Each row is a point on a tangle of strands that fork, close into loops and nearly touch. The rows are in no order.
Points whose rows are less than 26.3 apart are linked; no others are. Some points are linked to none.
Muga: [  7 -25  -5  -9   4 -13   7  11 -10  13   2   4   9   1]
zibef: [ -6 -30   6  -8  10  -8   0  13   0  -2  15 -13  -9  14]
donan: [  1 -26  -9 -24  12  -1  14  16  -6  28   3 -12   5  -2]
rola: [  0 -38  14   1   5 -10  -9   6   7 -16  16 -21 -30 -11]
zazi: [ 16  17 -18   1   5   6 -11  -6  -3  22 -16 -12  10 -14]
luf: [-14  -7  10  11   1  13  20  -1  18 -23  15 -16 -21  33]
Rorof: [ 31  -4  -1  11 -10   0   1 -25   1  27 -21  -1  15 -23]
kedol: [-14 -14   9   9   3  10  14   4  19 -19  19 -18 -23  26]
Nogo: [-18  29  -7 -13   7   8  22   8  -6   1   8   3  -2  22]
Miz: [-12  -1   5   4   0  -9  11   3   0 -21   9   5  -6  29]
Bod: [-12   6  13   6  -1   9  22  -7   5 -31   6   1 -15  37]
reb: [-16  26  -7  -2  -4  -1   6   2  -6 -16  -2  23   3   4]
tige: [-21  49  -4 -20   2  24  21   8   1  -3   1   5  -6   3]
sem: [ 12 -38  14   2  -3 -22   3   8 -10   1   3  12   8  -4]
Letu: [ 24  -3 -13   4  -4   1   1 -14  -3  28 -19  -5  15 -19]
rupeb: [  4 -43  21   2   3 -15  -9   8   3 -14  10 -15 -23 -10]
goz: [-15  15  -9  -9   6   0  16  11  -7   2   9   2   1  23]
degef: [ -1  22 -22  -5   5   1   4   8  -7  15  -2  -2   8  -1]
Gorif: [ -7   1 -13  -7   6  -7  11  12  -9   7   9   2   6  16]
buve: [ 12  18  -7  14 -10   2 -26 -13  -1   4 -10  11  10 -26]
Mema: [ -3 -30  -2 -23  14  -4   9  16  -8  18   8 -11  -1   6]
gifoz: [ -4  21 -18  -1   0  -3   2   7  -8   5   0  10   7  -1]
telef: [-16  32  -3   3  -7  18 -25   1  17 -14 -12   7   7 -24]
fegal: [ 19   4 -19   0   1   2   0  -4  -4  26 -15  -8  13 -14]
faser: [-20  41  -5 -18   6  16  23   8  -3   1   5   5  -6  14]
visu: [ 31  -5  13  14 -16   1   0 -37   6  29 -25  -4  14 -24]
Kezas: [ 18  17 -10   2   4   9 -21 -16  -1  22 -21 -13  10 -15]
bili: [ -4 -29   1 -16  12  -7   4  16  -5   8  12 -10  -3  12]
Tifi: [  3 -10 -19 -17  10  -1  13  16  -8  26   3  -9   9   1]
rem: [  5 -45  20  -3   4 -18  -7   9  -2  -9   6  -7 -11  -4]
zonek: [-15 -19   5   6   5  11   7   6  22 -14  23 -25 -30  15]
zekan: [-11  -1  13  12  -2  13  23  -5  13 -31   9  -8 -18  34]
didi: [  1  22   4   7  -6  15 -43 -10  14  -3 -13   2  10 -25]
zug: [ 14  15  -6  16 -12  -5 -20  -9  -6   2  -8  20  12 -25]
gesuv: [ 13 -18   6  11  -8 -24  -1   3 -14  -1   2  25  15  -3]
kan: [ 24   6  12   1  -2   9 -26 -38   1  22 -24 -11  11 -17]
rike: [-12 -25   4   8   4   7   0   6  21 -14  26 -24 -39  -4]
Kure: [-10 -12   6   5   2  -9   7   6   4 -18  12  -1  -6  29]
Ginor: [-22  29   1  -6  -6   6  12   1  -7 -25  -2  24  -2   7]
gib: [ 16   5  -7  16 -12 -11  -9  -6 -11   5  -4  25  15 -19]
dib: [ 23  11   3   1   1  10 -25 -29   1  22 -25 -13  11 -16]
pupi: [ 16  -6  -2  14 -12 -19  -2  -2 -15   4  -1  27  15 -12]
zad: [-10  18 -11  -1  -1  -7   6   5  -9  -6   2  17   6   8]
nilop: [-15  11   6   3  -1  -6  13  -1  -5 -25   5  14  -4  28]
ven: [ -4 -34   9   2   6  -3  -8   7  12 -14  21 -24 -36  -8]
nirol: [ -8 -22   7   1   5  -7   2  11   7 -13  16 -12 -12  22]
vekol: [-19  20   9  -2  -3   4  15  -4  -7 -32   0  21  -5  22]
nef: [  9  19   2  11  -9  10 -40 -15   7   0 -13   5  11 -27]
Fim: [ 29   0  15   6  -8   3 -11 -41   7  29 -28 -11  12 -17]
nikim: [  8 -46  19  -7   3 -19   0   9  -6   1   2   0  -3  -6]
fad: [-21  48  -3 -18  -2  27  15   9   4 -10  -3   7  -5  -6]
nukit: [ -8  31 -10   5  -5   8 -17  -1   5  -7  -9  13   7 -20]
dak: [ -4  -6  -8  -3   3 -12   7  11  -8   1   8   6   6  16]
figu: [  4   8 -24 -10   8   1  10  13  -8  23   0  -8  10   1]
voti: [-13  28   3   4  -7  18 -35  -1  20 -11 -11   3  10 -23]
pezi: [ 13 -30  10   8  -5 -22   2   7 -11   1   1  19  12  -2]

A piece is two or more points that can be reached from each other along the links. Count, over all rows, the pieces, the separate loops (a circle has one, a figure eight two, a Y none), the forks (points with three links) and the tips (points with one).
pieces -> 4
loops -> 2
forks -> 0
tips -> 4

A fork is a point with three links, a tip a point with one. Leave the first point through the second and follow the links. Name the first fork or tip that comes.
fad, tige -> dak
buve, nef -> nukit
dak, Gorif -> fad
rola, ven -> Bod

Name the points in between on the shortest way along the links from the first point to the second, in order.
didi, pezi -> nef > buve > zug > gib > pupi > gesuv
Mema, nilop -> bili > zibef > nirol > Kure > Miz
Fim, zazi -> kan > dib > Kezas
fegal, visu -> Letu > Rorof
goz, tige -> Nogo > faser
